A landscape with many valleys, sampled at points; each row gives a point and its height.
A ball rolls from a point to the lowest of its 2 nearest points, and stops where none of them is lower. Distance is the straight distance between rows; heights are no part of it.
Vezol (h 251): [-15 -37  11 -32  14 -38 -33  26   7  -4  14  -4 -16  -9  13  -6  -1   2
   7   2  25 -11   8   4   3 -19   4  -4 -12  20   6   6  17   5 -15 -10
 -10 -24  -8   0  -1   0   4  -6   7 -19   6  -8  -2 -13  12 -31   4 -45
   2 -40  -6]
zegi (h 273): [ 22  35 -18  31  11  17  24 -52   7   4 -43  33  18  -4  -5   5  15  -5
  12 -19 -53  25 -25  -1  -8  12 -20 -12  15  -4  -4   4 -39   1  21  21
 -24  18   8  21   3 -26   4  15 -16  18 -27  10  29  -4   3 -11  -6  28
  -7   1 -19]
feg (h 457): [ 10  11 -13  17 -16  36 -14   3   1  -1  13   3  -5  18  -7  -4  11   1
 -38  -1 -32  -4  19  -2 -19  -4 -11   3   6  11  22  -7 -16   3  15   2
 -10  -8  37   6  -8 -21  -6  27  38 -16 -14 -18   6  15  17  37 -17  11
 -30  26 -15]
nomu (h 524): [  3  -2  -3  -8  -7 -14  13   3  -1   1   2  -1  -6 -10  -2   0   6  -8
  13  -6   5   1 -13 -17 -14   7  -4  -8  -4   0  -5  24  -5 -17  -4   3
   6  -9 -13 -15   0  12   2  -7 -17   5   2   7 -10  -4 -13   0  10   4
  16  -3  17]
vuv (h 292): [-24 -16  -8 -16   7 -15   3   2  22   9   5 -11 -28  29  -1   8  -7 -17
   4  -5 -15   8 -13  12  11   4  37 -21  -6   4  -2  34  23  35  20  20
  33 -13  -8 -11  10 -17  39  -5  21   1  13  -4   5   4  -4   9  -7  18
 -14 -41 -17]
muro (h 315): [  0  -5  13  -2   8  -4 -26  48  16   3   5  -3  11   4  -4  -6 -19  16
 -21  32  31 -21  32  12   2 -19 -18  42 -14   4 -13 -37  25   0   3 -36
  10   8   6 -10   2 -13 -10 -25  13 -31  17 -22   3  -1  27 -19  30 -45
  -4   1  -9]
loz (h 378): [ 10  23  17  17 -30   6  41 -49   3  17 -27  30 -10 -35  -5  10  -7  17
  31 -24  -1 -10 -11 -28 -25  53 -22 -32   1 -15  -4  13  -6 -11 -26 -10
 -27  11   5 -22   5  17 -20 -18 -16  14  -7  33  15  -2 -13  -1  -8   9
   7  17  10]
siso (h 196): [-29 -30   1 -19  29 -45 -43  23  10   8  21  -7  -6   5  13  -6   5  -6
  16  18  22   2   4  12  10 -21  29   3   5  16   2   8  24   4 -15   1
   0  -2 -14   8   6  -1  17  -2   9  -9   2 -12 -10  -8   4 -26  12 -40
  -1 -54 -20]
zili (h 496): [ -7  12   7  -8 -33   4  18 -11   8  11  -9  26 -11 -14   5   1  24  -7
 -14 -23 -13  -7   8 -26  -7  16 -21 -28 -20  -6   6  34 -18   5  14  -1
 -11 -28  12 -41  -1  -1  13   3  -9   6   6  13  -3  -4 -17  17  -8   7
 -24  13   5]
beda (h 458): [-10   0  18 -11 -45  12  13  -5   7  19   4  19 -14 -25  -4  -1  12   0
 -21 -31  -9  -9  14 -17  -6  20 -19 -37 -17  -4  14  27   5  14   5  -3
 -13 -34  18 -40  -6  -6   7   9  12  -2  14  -1  -2  -2  -4  36 -15  -3
 -24  25   5]
Daru (h 125): [-36 -18 -11  -4  45 -32 -35  11  23   4  14 -16  -2  14  14  -5   3 -20
  33  20   6  24   6  21   6 -29  43  -6  19  17   3  15  25  11  -9  12
   3   8 -25  18   4   6  15  -2  12  12  -5 -15   0  -7 -10 -21  12 -24
   0 -63 -37]
Dun (h 558): [ 14  10   8   4  -9  -1  13   0 -13   5   7   0 -12  -7   0   7  -9  -3
  11 -14  -7   5 -21 -15 -18  19  -9   1   9  -8   7  12  -1  -7  -6   6
   7  -7   5  -7  -3  18 -13  -6   4   5  -1  -6   5  -7  12  18   9  14
   9  17  11]
vus (h 205): [ 13  37 -25  26  20   2  29 -45   8 -10 -40  30   9  -1  -3   5  31 -14
  21  -7 -49  23 -25 -12  11  13 -12 -22  -1 -16  -9  21 -37   4   9  19
 -16  37  -1  13   7 -25  18   6 -37  19 -18  22  25  -7  -9 -16  -3  31
   0  -8 -17]
podur (h 464): [ 14 -23   3   9 -26  26 -18  40  -1   3  26 -10   4  21  -1   0  -9  11
 -26   9 -11 -22  10   3  -2   8   6  37  10  -6  -5 -22  23  11  -3  -5
  23   8  38   9  -8  -4  -9  -2  44 -26   5 -22  13  30  43  37   8  -1
 -18  23 -11]
Nemi (h 245): [ 14  24  13   6 -13  22   7 -19   1  11 -10  18 -10 -16   1   2   0  -1
  -8 -26 -28   7  -8 -13 -23  23 -25 -12  19 -14  16   4 -23  14   6  13
 -11 -12  27  -6  -2 -11 -15  11  19  15  -4  -7   6 -11  15  34 -13   8
 -21  36   2]
boka (h 461): [  2 -19   4 -13 -13  -8  35 -28  18  -1 -10  -8 -15 -39   4  -5 -16  12
  41 -20  26   7 -16 -11 -30  19 -16 -27  16   9  -9  34  18   1 -29   1
 -32 -18  -5 -18 -11  30   4  -6 -13  10  -7  41 -20 -25  -7 -19  -8   8
  11 -10  -6]
subi (h 601): [ -6 -13  18 -15 -49   1   1   9  -3  13  11  -3  -8  -8  16  -9  -5  12
 -14   0  53 -37  28  -7   4   7 -16   5 -26   5   4  11  14 -23  -7 -12
  15 -24  -7 -32 -13  -5 -10   5 -34 -16   9  32 -24  14 -12 -11  19  -2
   3   9  26]
tarib (h 553): [-23 -35  -7 -20  -1 -28 -15  13   8  25  23 -20 -12  10   4  -1 -11  -8
  19   1  36  -6 -22   2  -2  14  37 -26   0   7 -22  28  31  -5 -21   7
   8 -15 -33 -10  -4   6  20  11  -5  -4  12  25 -32  15 -10 -17  -7  -2
   3 -46  -4]
ropin (h 552): [  6   8 -16  16  18   6   5   8 -35 -16  16 -29  29  10 -18   1  24   0
   4  29  11 -14  -9   5  29   5  18  33  -4 -13 -19 -28 -14 -16  -7  11
   7  51  -1   7   4  10 -12 -12 -34  14   5   8  -2   5 -25  -8  12  12
  19  23  26]
las (h 275): [  2   2  20  28   9  16  53 -41 -21   7 -24  30   4 -22 -10   5 -40  18
  38 -38 -25   5 -43   5 -24  45 -16  -8  34 -38  20 -13   9   2 -23  -2
 -19   1   3  15  11  14  -7  -1  27  22  -3   1  17 -22  22   6 -27  21
  11  30  -2]
Rudeb (h 284): [-10   1 -17 -17  14   1   3 -19  30 -23 -20  12 -15  22   1   1   3  -9
 -11  -4 -33  32   0  15  -3 -20  15 -23  -8  24   8  18   3  34  24  11
  -4 -21  -1   4   5 -19  38   4  21   0  -2 -25  19   6 -19  10   1  16
 -22 -57 -36]
Num (h 328): [  6  -1  11  29  27  14  51 -37 -18  -3 -30  27   6 -19 -10  -5 -32  13
  40 -39 -31  20 -49  15 -21  24  -9  -6  39 -33  23 -13  13   7 -10   2
 -17   3   2  32   5  20   8  -1  20  20 -10   7  24 -25  17 -15 -17  26
  12  16  -7]
maku (h 547): [  0 -33  16  -3 -34 -13  18  17  -7  24  32 -16  -6   8   1  14 -20  21
  -8 -21   7 -10  -9   5  -7  28  32  -7   0  -1 -11  16  62  14  -8  12
  38 -29   4 -21  -6   6   6  10  50 -18  14   7  -5  15  36  52 -14   7
 -13  19  -4]
zogud (h 592): [  6 -22   3 -13 -15 -17  10  17  -6   4  17 -21 -18  -4   1   8 -22   3
   8  -8   6   7 -21  -1 -17  11  12  -1   4  -1   1  17  31   3 -16   2
  12 -24  -4  -6   0  19  -3  -8  21  -1   5  -6  -1  -3  26  18  -2   9
  14  -3   7]
sizit (h 418): [  4  10  11   7 -23  -3  43 -37   4  10 -15   6 -13 -31  -6   7 -14  18
  39 -22   9  -4 -20 -18 -31  42 -15 -25  11  -8  -3  22  16  -9 -31  -4
 -23   2   0 -20   4  25  -8 -17  -9  10  -6  34   2 -16  -7   0   0  11
  13   8   3]
kasi (h 350): [ 15 -14   4 -17  21 -11   2   0   2 -22 -10  -2 -22 -26   2  -2 -19   4
  15 -16  -8  31 -11   6 -20 -28  -7 -12  22  10  11 -13   6   9 -11   6
 -20 -28  -9  30   0  19   1  -6  12  17  -3 -11   1 -17  16 -13   5 -11
  12 -16 -14]
dotov (h 537): [  0  17  14 -12 -16  12   1  -8   6  -6 -11  24 -19  -9  10  -4  27  -5
 -20 -20  -9   0  25 -21   2 -14 -24 -22 -27  -3  18  16 -25   8  35  -6
 -12 -33  16 -16  -9 -19   4  12  -7 -13  -3   0  -4  -9 -21   0  -1  -4
 -18  16   7]
riv (h 608): [ 20  22   6  10   5   0  -9   0  -8 -12  -6  -6   9  -3  -1  -2  17  -1
   0  14  17  -6  16  -7   9 -24 -17  25 -15  -2  -9 -28 -24 -14   6 -11
   5  32  -3  12  -5  -5 -34  -8 -36  -1  -2   8  -1  -3  -8 -23   5   1
  19  39  32]
let (h 508): [-20 -16 -20 -13  -8 -20   0  11  -8  17  21 -16  -1  12  -5  -3  -2  -9
   8  12  23 -13 -10  -3  16  12  24 -10  -8  -3 -20  25   9 -14 -10  10
  26  -8 -34 -16   4   0  22   5 -16   3   6  20 -32  15 -22  -1   5   9
   8 -27  11]
leru (h 152): [ 29  21 -15  24   4  15  -8 -15   3 -11 -10   9  18  16  -6   7  -4  -7
  -8  -5 -26  26 -14  -2 -10  -7  -3  12  18  11   7 -18 -29 -15  12   7
  -9  10   6  27  -3   7 -14   9  -1  11 -23 -15  20   3   4  -6  -2  19
   1  -1  -7]
gulaf (h 593): [  6  21  39  -4 -38  16  -4  -6 -10  13 -14  23 -16 -28  31  -3  -5  -2
 -26 -15  29   2  21 -27 -15  -3 -32  -2 -12 -10  25  -6  -6  12   7 -23
   0   1  24 -16 -13  -4 -39   9  14  -6  -4   3 -13   0  16  26 -13 -20
  14  48  21]
fil (h 383): [ 19   0   6  11  31  15  31 -33  -4 -11 -33  17   5 -21  -9  -7 -30  10
  23 -33 -34  42 -46  22 -28  -5  -4  -9  43  -9  17 -17   7   9  -3   8
 -14  -7  -1  43   1  20  12   1  11  21  -8  -4  21 -14  11 -21  -5  20
   7   2 -16]
fon (h 51): [-38 -11 -12   0  35 -16 -28   9  27   6  13 -24   0  33   0  -4  -4 -25
  30  25  -6  17   2  29  17 -19  56  -2  20   8  -1  21  28   6  -3  16
  19  18 -27  16  13   2  14  -9   9  24   0 -10  -2   3 -16  -9   8  -3
  -2 -57 -35]
gek (h 584): [  9  10  -1  15  16   8  -2  13 -21 -15   5 -23  27  -1  -9  -2  13   0
  -4  20  32 -18  11  12  18  -8  -5  44 -10 -12 -28 -47 -14 -12  -8 -11
   5  54   1   6   0  10 -30 -18 -35   5  10   6   3   3  -3 -21  10  -1
  21  41  33]
kor (h 218): [  1  19 -22  -1  36   8  17  -9  -7  -9 -12 -16  20   8  -8   6  48 -10
  -1  35 -24  11   4 -22  38  -5   7 -21 -15  -2 -14   5 -30  -5   9  10
 -11  31 -24  10   8 -15  22   6 -57  14   0  21 -12  -8 -56 -26   0  14
  16   1  16]
kase (h 298): [-10   3 -14 -10  26   3  11   2 -19  -1  -7 -18  14  16  -3   3  46  -3
  -6  35  -2  -8  14 -16  48   1   7 -15 -22   1 -16   8 -24 -11   3  13
   5  12 -38   3   8 -11  31   7 -52  14   5  25 -23  -2 -57 -20   4   5
  14  -5  20]
Rutad (h 423): [-17   2  -3  -1  16  -4  -7  20 -28  -9  -1 -31  15  12  -2   0  31   7
 -14  33  37 -30  30   7  45  -5   2  24 -23  -5 -26 -27 -14 -21 -21   2
   5  18 -27   2   6  -3  10  -5 -43   6  19  17 -19  -5 -30 -19   9 -13
  18  11  26]
fibi (h 494): [-16  -2  19   2 -47  22  -3   9  -3  25  19  13 -17 -15  -5   0  20   9
 -24 -21 -17 -25  14 -11   0  21 -14 -26 -23   1  11  18   5   5   7  -2
   0 -22  26 -34  -6 -16   4  14  21 -13  12  -6 -10   9   5  48 -11  -1
 -27  41   7]
Likev (h 652): [ -5 -20   2 -12  -1 -19  -8  25  -6  -6  17 -16  -5 -16   8  -3  -8  -4
  14   3  38 -14   2  -2 -10 -13  -3  19 -14   3  -8  -1  10 -26 -24 -14
   0  -2 -13  -4  -6  22 -17 -17 -13  -2  10   8 -15   3   7 -13   6 -18
  25   0  25]
Sido (h 347): [ -6 -11   7  -9   3 -11 -33  36  14   4  12  -3  16  11  -7   1 -14  17
 -25  34  13 -26  27  17  14 -14  -3  37 -16  18  -5 -29  29   0   6 -23
  13   5  15 -10  12 -15  11 -19  15 -41  15 -22  -1   1  25 -14  25 -42
 -20 -21 -16]
zev (h 570): [-12 -20   0 -17 -26 -13 -14  17 -11   5  20 -15   3   3  10 -11  -5  12
  -7  13  53 -41  20   2  20   4   0  13 -22   2 -16   1  10 -29 -20  -6
  16 -13 -26 -20  -6  -6   2   3 -30 -12  17  25 -34  12 -13 -13  13  -7
  11  -9  26]
pof (h 351): [  2  -6  -5 -29   3   0   8 -16  22 -15  -9  17 -21 -10  -3  -8   2   4
 -18 -22 -30  29   9  12   5 -12  -4 -34 -13   7  11  14  11  42  18  11
  -9 -43  15   2  -5 -18  39  12  30 -23   2 -26  14  -6 -11  22  -7   2
 -22 -31 -27]
lekos (h 373): [-19 -11  -8 -14  13  -8  -5  13 -21  -5   1 -19   9  17   1   0  31   4
 -10  31  25 -27  26   0  51  -5   8   5 -19   3 -15  -5 -18 -22  -9   4
  12   1 -39  -2   6  -8  21   5 -42   3  13  19 -26   1 -44 -18   8  -7
  14  -7  21]
nef (h 670): [ -7 -16  -7  -3   8 -22 -10  31 -14  -6  24 -24   8 -10  -4  -3  -9  -4
  12  15  36 -18  -1   9   2 -11   6  35  -3 -13 -19 -15  14 -24 -22 -12
   8  17  -7   2   6  28 -16 -26 -10   1  14   2  -9  13  18  -8  14 -13
  20   5  20]
musog (h 333): [ 19  36  -7   4   5  19  16 -41  11  -7 -39  31   6 -10   2   1  19  -4
 -11 -27 -43  29  -8  -5 -18   1 -28 -17  13   1   1   8 -33  16  24  15
 -24 -17  14  17  -3 -21   9  17   0  18 -16   1  14  -3   2   8  -7  18
 -26   1 -21]
pov (h 303): [ 10  29  13  15 -15   9  19 -27   2  18 -18  31  -7 -19   3   8   8  -4
  10 -21 -30  -5 -19 -22 -18  39 -27 -17   7 -20   2  13 -31   1   0  12
 -13  -2  13 -19   5  -3 -11  -5   2  17  -2  12  13  -8   3  26 -12  12
 -15  28   7]
ruk (h 407): [  0  -7  13 -28 -18   2  14  -6   9  -3  -1  14 -24 -26  -3  -3   5   0
 -18 -31 -15  11  14  -5   2   1 -15 -37 -15  -6  17  21   9  32  14   1
 -10 -45  16 -16 -11  -7  20  14  22 -18   7 -15   4 -14  -2  25 -13  -9
 -17   1 -10]
Raro (h 136): [-35 -12 -10  -8  37 -11 -14   2  36  -1   9 -26 -11  40   1  -3 -21 -31
  35   4 -17  25 -10  30   9  -4  54  -8  25   2  -6  29  33  12   1  24
  29   7 -20  12  17   3  10 -19  17  31  12  -3   8  -3  -3  -8  -6  15
   3 -54 -29]
pami (h 393): [ -2 -10   0  -4 -12  -8 -25  32  -6   0  16  -8   3  23  -7   2  -6   9
 -22  28   0 -34  16   4  21 -10   8  37 -16   1  -3 -23  15   2   6 -11
  20   3  16  -4   6 -10   6 -11  12 -28  10 -17  -6  20  14   7  21  -6
 -17  -7  -3]
Detu (h 459): [-21   2 -23   4   1  -9   9  11 -23   7  19 -20  14  16 -10   0  10 -10
   4  26  13 -13 -10  -3  36  15  26   1  -7  -7 -26  13  -2 -13  -8  18
  30  11 -32 -11   8   3  18  -4 -29  15   7  19 -33  11 -35   6   7  21
  13 -14  16]
zodi (h 529): [-27 -23   1 -20   4 -34 -34  30  -9   9  22 -11   7  13   7  -6  -2   8
  -6  28  44 -37  16  18  38  -1  14  18 -16  -1 -18  -8  14 -17 -22  -7
  16  -6 -24 -14   7  -8  14  -5 -13 -23  21   7 -28   4   6 -19  10 -28
   3 -29   7]
sezav (h 149): [  8  21 -18  15  21   1 -11 -16   9 -28 -30  18  20  25   0  16  12 -15
 -23  14 -41  35   7  -4   1 -35  12  -4   4  22   1 -10 -42 -13  28   5
 -19   1 -14  22   8  -2   4  18  -4  14 -19 -32  16   7  -2 -16 -18  16
  -3 -32 -26]
zuz (h 628): [  0   1  32  -9 -49  11  11  -7   5  20  -7  12 -13 -21  22  -8   0   6
 -21 -12  41 -16  25 -23  -9  11 -21 -11 -27   5  23  21   5 -13   6 -19
   0 -23   7 -38 -13   2 -20   4 -26  -7   5  26 -14   5 -19  -3   9  -6
  -2  23  20]
nofe (h 497): [ -3 -13  12  10 -27  27 -13  17  -3   8  26  -3 -16   2 -11  -8  17  13
 -25 -12 -26 -22  13  -3  -1   7  -8  -8 -10   5  15   4  13  12   8   7
   8 -10  39  -8  -9 -23   8  21  41 -26  -1 -22  -1  11  19  52  -7   2
 -28  40  -8]
gubi (h 212): [  1  14 -15   0  15   6  -2 -20  13 -30 -30  23   4  23   5  10  12 -11
 -28   1 -42  37   5   4 -10 -28  11 -14  -8  24   5   3 -29   8  31   8
 -20 -18  -8  18   5  -7  19  19  17   8 -15 -34  20   8  -7   1 -12  17
 -15 -42 -37]
sel (h 492): [-28 -16  -4 -15  24 -30 -35  19  -5   6  13 -10   8  20   2  -7  13   5
  -4  41  26 -26  26  15  44 -17  14  23  -7   8  -7 -11  10  -8 -13  -4
  12   8 -21   0  12 -10  25  -4 -13 -15   9  -2 -24  -6 -10 -24  17 -33
  -7 -37  -7]
sobu (h 512): [ -3   7 -21  16  13   1  13   8 -32  -2  19 -24  21   8 -19   2  16  -5
  12  29  -2  -8 -24  -3  27  14  26  13  -1 -12 -20   2 -12 -14  -3  20
  22  37 -12  -1   8   8   3 -10 -29  16   2   9  -8   6 -35   5   5  26
  18   6  14]
fad (h 187): [ 22  28   0  23  -7  25 -22   9   5  -4 -12   5  24  18   0  -1 -12  -8
 -35  16   8  -4  33  -2 -10 -25 -33  44  -4  13  -7 -39 -31  -1  15 -30
  -5  20  11  19  -8 -12 -42   1   8 -14 -22  -9   8  12  22  -2 -17  -4
  -5  27   8]
gogo (h 285): [ -2   3  15   0   9  -6 -25  40  13  -2  -8  -7   6   6   1 -14 -10  12
 -19  33  44 -23  36   9  12 -27 -22  40 -24  -3 -17 -42   4  -4   1 -35
   8  10  -8 -10   2 -15 -11 -22 -10 -24  22 -12  -1  -3   7 -25  21 -35
  -1  19  -1]
Pibad (h 732): [ 21   8 -27  32  14   6  -5   8 -15 -19  17 -11  33  12 -12  -2 -18   7
  29   1   7   2 -25  30   6  -4  16  25  30 -15   3 -46  -4 -21  -6 -11
  -9  57  19  24  -4  42 -27 -11 -10  15 -12  -3  33   6   6 -17  12   3
  23  17  14]
nusun (h 157): [ 21  17   9  34   1  17  15 -18 -31   5  -4  10   3 -10  -9   6 -21   8
  34 -22  -5   4 -30   0 -20  26 -12  -4  25 -27  16 -15  -9 -16   0   0
  -7  25  14  17  -4  17 -27  -3   4  11 -19  -6  23 -13  19  -1   5  12
  23  32  20]
gepu (h 388): [  7  21 -10  -2  -1  31   5 -36  13 -12 -22  27   8 -13  -5  -5   2  -1
 -36 -29 -43  31   9  11 -26  -7 -18 -16  14   5  15   3 -25  23  22  14
 -26 -32  19  21  -7 -26  11  36  30   8  -9 -23   9   3   9  28 -29  15
 -34   8 -28]
Sunen (h 426): [ 10  15 -13   9 -12  38  -9 -15   5  -9  -3  12   5   6  -2  -3  -1  -3
 -44 -14 -35  16  14   4 -26  -7 -10  -7  13  16  21  -6 -26   9  16  11
 -18 -21  25  18  -9 -19  -3  32  42  -5 -16 -26  15   5  20  33 -28  11
 -26  13 -23]
sab (h 91): [ 32  18  -5  31   6  16   0 -14 -14  -3  -2   3  11   6 -11   0 -17   2
  18 -15 -11  14 -25   6 -12   7  -8  12  28 -10  10 -25 -13 -19   5   5
  -6  24  17  27 -10  16 -25  -1   3  10 -24 -10  25  -4  11  -4   8  18
  12  20  11]
Fovik (h 237): [ 13  19   6  17   7  11 -19  22   4  -5  -8  -9  18  19  -7  -5  -4   4
 -29  35  24 -16  36  -1   5 -27 -26  54 -14   4 -25 -51  -9  -3   6 -32
   3  22   0   3  -4 -12 -31 -11 -10 -14   5  -8   6  11   4 -21   7  -8
  -6  29   7]
naf (h 613): [ -4  12  38  -2 -59  19   2  -7   2  26  -9  27 -10 -25  26  -5   1   5
 -32 -14  34 -10  30 -30 -14  12 -22 -14 -27  -1  29   6  -1   0   4 -23
  -4 -14  20 -38 -15  -2 -28   5  -5  -8   4  19 -16  10  -9  20  -8 -13
  -5  48  19]
zolon (h 493): [  0 -14  -2 -14 -13 -15  22  -6   7   7   4 -14  -8 -21   2  -4  -3   1
  25 -14  23   1 -17 -16 -27  15  -4 -21   5   7  -8  37  14 -10 -20  -1
 -10 -19 -13 -20  -7  20   4  -2 -18   7  -1  28 -16 -10 -13 -10   0   3
  16 -18   9]
lotan (h 188): [ 23  31  18   8 -12  23  -3 -17  -9   7 -12  16  -5 -13   9   4  -4  -3
 -10 -17  -8   4   4 -16 -18   1 -30   4  14  -6  18  -7 -23   8  13  -1
  -5   3  23  13 -10 -10 -34  12   9   6 -17  -6  -1  -8  18  20  -1   1
  -5  37  15]
didi (h 131): [ 25  33  11  23 -14  27 -12  -9  -5  13 -11  11   6  -3  13   0   0  -5
 -15   7   9  -6  16 -11 -10 -12 -40  31   5  -3  10 -21 -32   3  19 -15
   4  26  23  12 -17 -17 -50   7   3  -6 -29   7  -5   5  20  13  -4  -2
   1  51  26]
gito (h 389): [ 20 -12   5  -8  32   5  18 -19   2 -16 -26   8  -9 -32  -2  -5 -31  13
  20 -26 -22  43 -29  21 -28 -28  -5 -10  37   5  15 -20   5  12  -8   4
 -22 -22  -9  45  -4  25   8  -1   9  19  -5 -11  10 -14  15 -21  -4   4
   6  -8 -20]
lefi (h 80): [ 19  21 -20  24   8  13  -9 -14   0 -16 -17  12  27  32  -8  17  10 -14
 -22  18 -38  24   1   0   1 -22   3  14  14  17   5 -19 -50 -19  23   9
 -15   6   2  22   0   4 -11  18   2  11 -26 -25  21  11   6  -8 -29  21
  -1 -11 -14]
taz (h 304): [ -1 -23  -4 -24  20 -30 -11   9  12 -16   0  -6 -23  -9  10  -7   1  -7
  17  -5   6  17  -5  -3  -6 -23   5 -13   5  12   3   6   3   4  -6   3
 -15 -28 -12   9   2   8   5  -2   5   7  -1  -9  -3 -11  -1 -17   9 -24
  13 -33  -6]
nuram (h 507): [  0 -33  10   6 -30   2  -6  32 -11  13  35 -14  -5  16   2   8  -7  14
 -18  -5 -10 -21  -8   7   8  18  28  12  -1  -6  -5   4  39  14   1  14
  36 -13  20  -7  -5   0   7   2  48 -22   8 -12   5  22  40  47   2   8
 -15  21  -4]
rakis (h 569): [  9  10  26 -13 -28  16  -8   4  -1  -2  -4  16 -19 -17  15 -10   3  -3
 -28 -21   3  -3  27 -19  -8 -13 -25 -12 -24  -3  25   0  -1  19  18 -14
  -2 -20  25  -6 -11 -16 -17  12  19 -20   0  -9  -3  -9   6  19  -3 -19
  -6  29   7]
bover (h 435): [ 11 -15   2  11 -18  22 -21  46   4   3  17  -9  17  19  -8   3 -18   8
 -28  25   3 -29  20   5   7  -2  -4  51   2  -6 -16 -39  17   4   2 -23
  15  13  29   1  -4  -4 -15 -12  30 -24   8 -26   8  30  38   9  16  -8
 -17  11  -9]
gobe (h 216): [ 10  18  20  30  -4  17  31 -33 -25  15 -19  21  -2 -20  -7  13 -27  13
  36 -28 -13   3 -29  -4 -27  46 -21 -14  27 -29  14  -8  -8  -9 -12  -3
 -16  12   8   6   4  14 -25  -2  16  16  -8  -3  18 -15  22  14 -13  11
  14  33  11]
kevor (h 221): [-33 -14 -12 -12  20  -9   7  -2  31   0   3 -16 -22  39   1   3 -19 -34
  18  -9 -28  20 -15  18   7   9  43 -11  11   0  -6  41  33  28  10  26
  42  -1 -11  -5  15 -11  25 -17  21  19  19   4   9   0   2  -1 -15  26
  -7 -46 -20]
nabeb (h 103): [ 12  31 -32  18  29   9  22 -25   4 -11 -20   2  19   8 -11   6  34 -16
  12  20 -42  23 -16 -20  22   3   3 -21  -1  -6 -16  17 -31   1  14  13
  -3  45 -11   8  11 -20  19   8 -45  14 -10  17   7   0 -39 -15  -3  31
  10  -7  -7]
lebo (h 527): [-17 -35 -11 -19   0 -29   2   7  11  11  13 -23 -17  -2   5  -3 -12  -6
  30 -10  27  10 -26  -4 -21  11  19 -24   6  10 -18  35  28   2 -23   4
  -7 -20 -23 -14  -7  16  15   4   0   1   6  24 -21   1  -6 -14 -13   4
  11 -36  -5]
tuzad (h 694): [ -2  -8 -19   9  16 -16   3  18 -29 -15  32 -27  25 -12  -7   2  -8   2
  31  15  27 -16 -25  20   1   1  25  22  12 -14 -13 -13   7 -23 -21  -1
   4  46 -11   1   5  40 -16 -23 -19   9   6  13   1  12  -2   0  12  -4
  30  14  25]
Tupob (h 578): [  3 -19   6  -6 -28 -14  24  11  -5  19  23 -21  -7   1  -1  14 -24  11
   3 -14   4   5 -21  -2 -19  29  19  -4   6  -2  -4  25  52  12 -16   7
  23 -29  -2 -21  -1  13   2   1  29  -6  12   8  -4   2  30  34 -11  16
   2   9   1]
Kiv (h 627): [ 13   6   5  -1   3  -9  -2   9  -7 -11  -1  -3   2 -13   4  -6  10  -3
   8   6  28  -8  12  -7   1 -21  -8  11 -18  -3  -3  -8 -20 -25  -3  -9
   6  18 -13  -1  -5  11 -24 -11 -37  -1   6  10 -10  -6 -12 -20   6 -11
  27  24  35]
div (h 409): [-12 -19  -2 -40  22 -20 -26  -2  24 -14   2  10 -15   8   6  -5  18  -1
  -5  11   0   7  13   6  17 -24  10 -16 -18  28  13  10  -3  12  11  -5
  -7 -22  -4  -2  11 -18  26   4   1 -19  -8 -13  -1 -10 -21 -22  15 -35
 -15 -55 -17]
Difab (h 446): [-16  -9  -3 -25  19 -23 -38   7  16 -10   3   4   5  17   4  -5  18   9
 -15  33   8  -8  26  11  20 -30   5   9 -18  32  17  -3   1   0   2 -12
   2  -2  -6   1  14 -19  25   0  -7 -31   1 -12  -7 -11 -16 -31  17 -43
 -20 -44 -19]
minov (h 713): [  3  -2 -22  15  29 -10   3  19 -22 -21  25 -22  27 -12  -1   5 -10   3
  31   9  24 -11 -13  26   6 -11  17  28  22 -15  -8 -39  -2 -17 -10 -11
 -10  61   4  11   3  47 -27 -21 -23   9   5   8  19   6   5 -13  17 -19
  28  23  22]
duk (h 360): [-23 -22  -5 -33  22 -21 -19  -3  27   4   6  -4 -24  21   3   2   7 -13
   7   9  -5  14  -4  16  17 -13  34 -25 -10  20   3  26  10  30  14   7
  12 -16 -13  -3  13 -19  35   0  12  -6  -2 -16  -1  -1 -16  -7   4 -12
 -16 -63 -25]

For each start below, name the point where the ball stops.
nuram -> didi
zuz -> fon
ruk -> lefi
naf -> beda
taz -> fon
nofe -> nabeb
Rutad -> nabeb
nef -> Detu
Difab -> fon
fil -> sab
muro -> didi
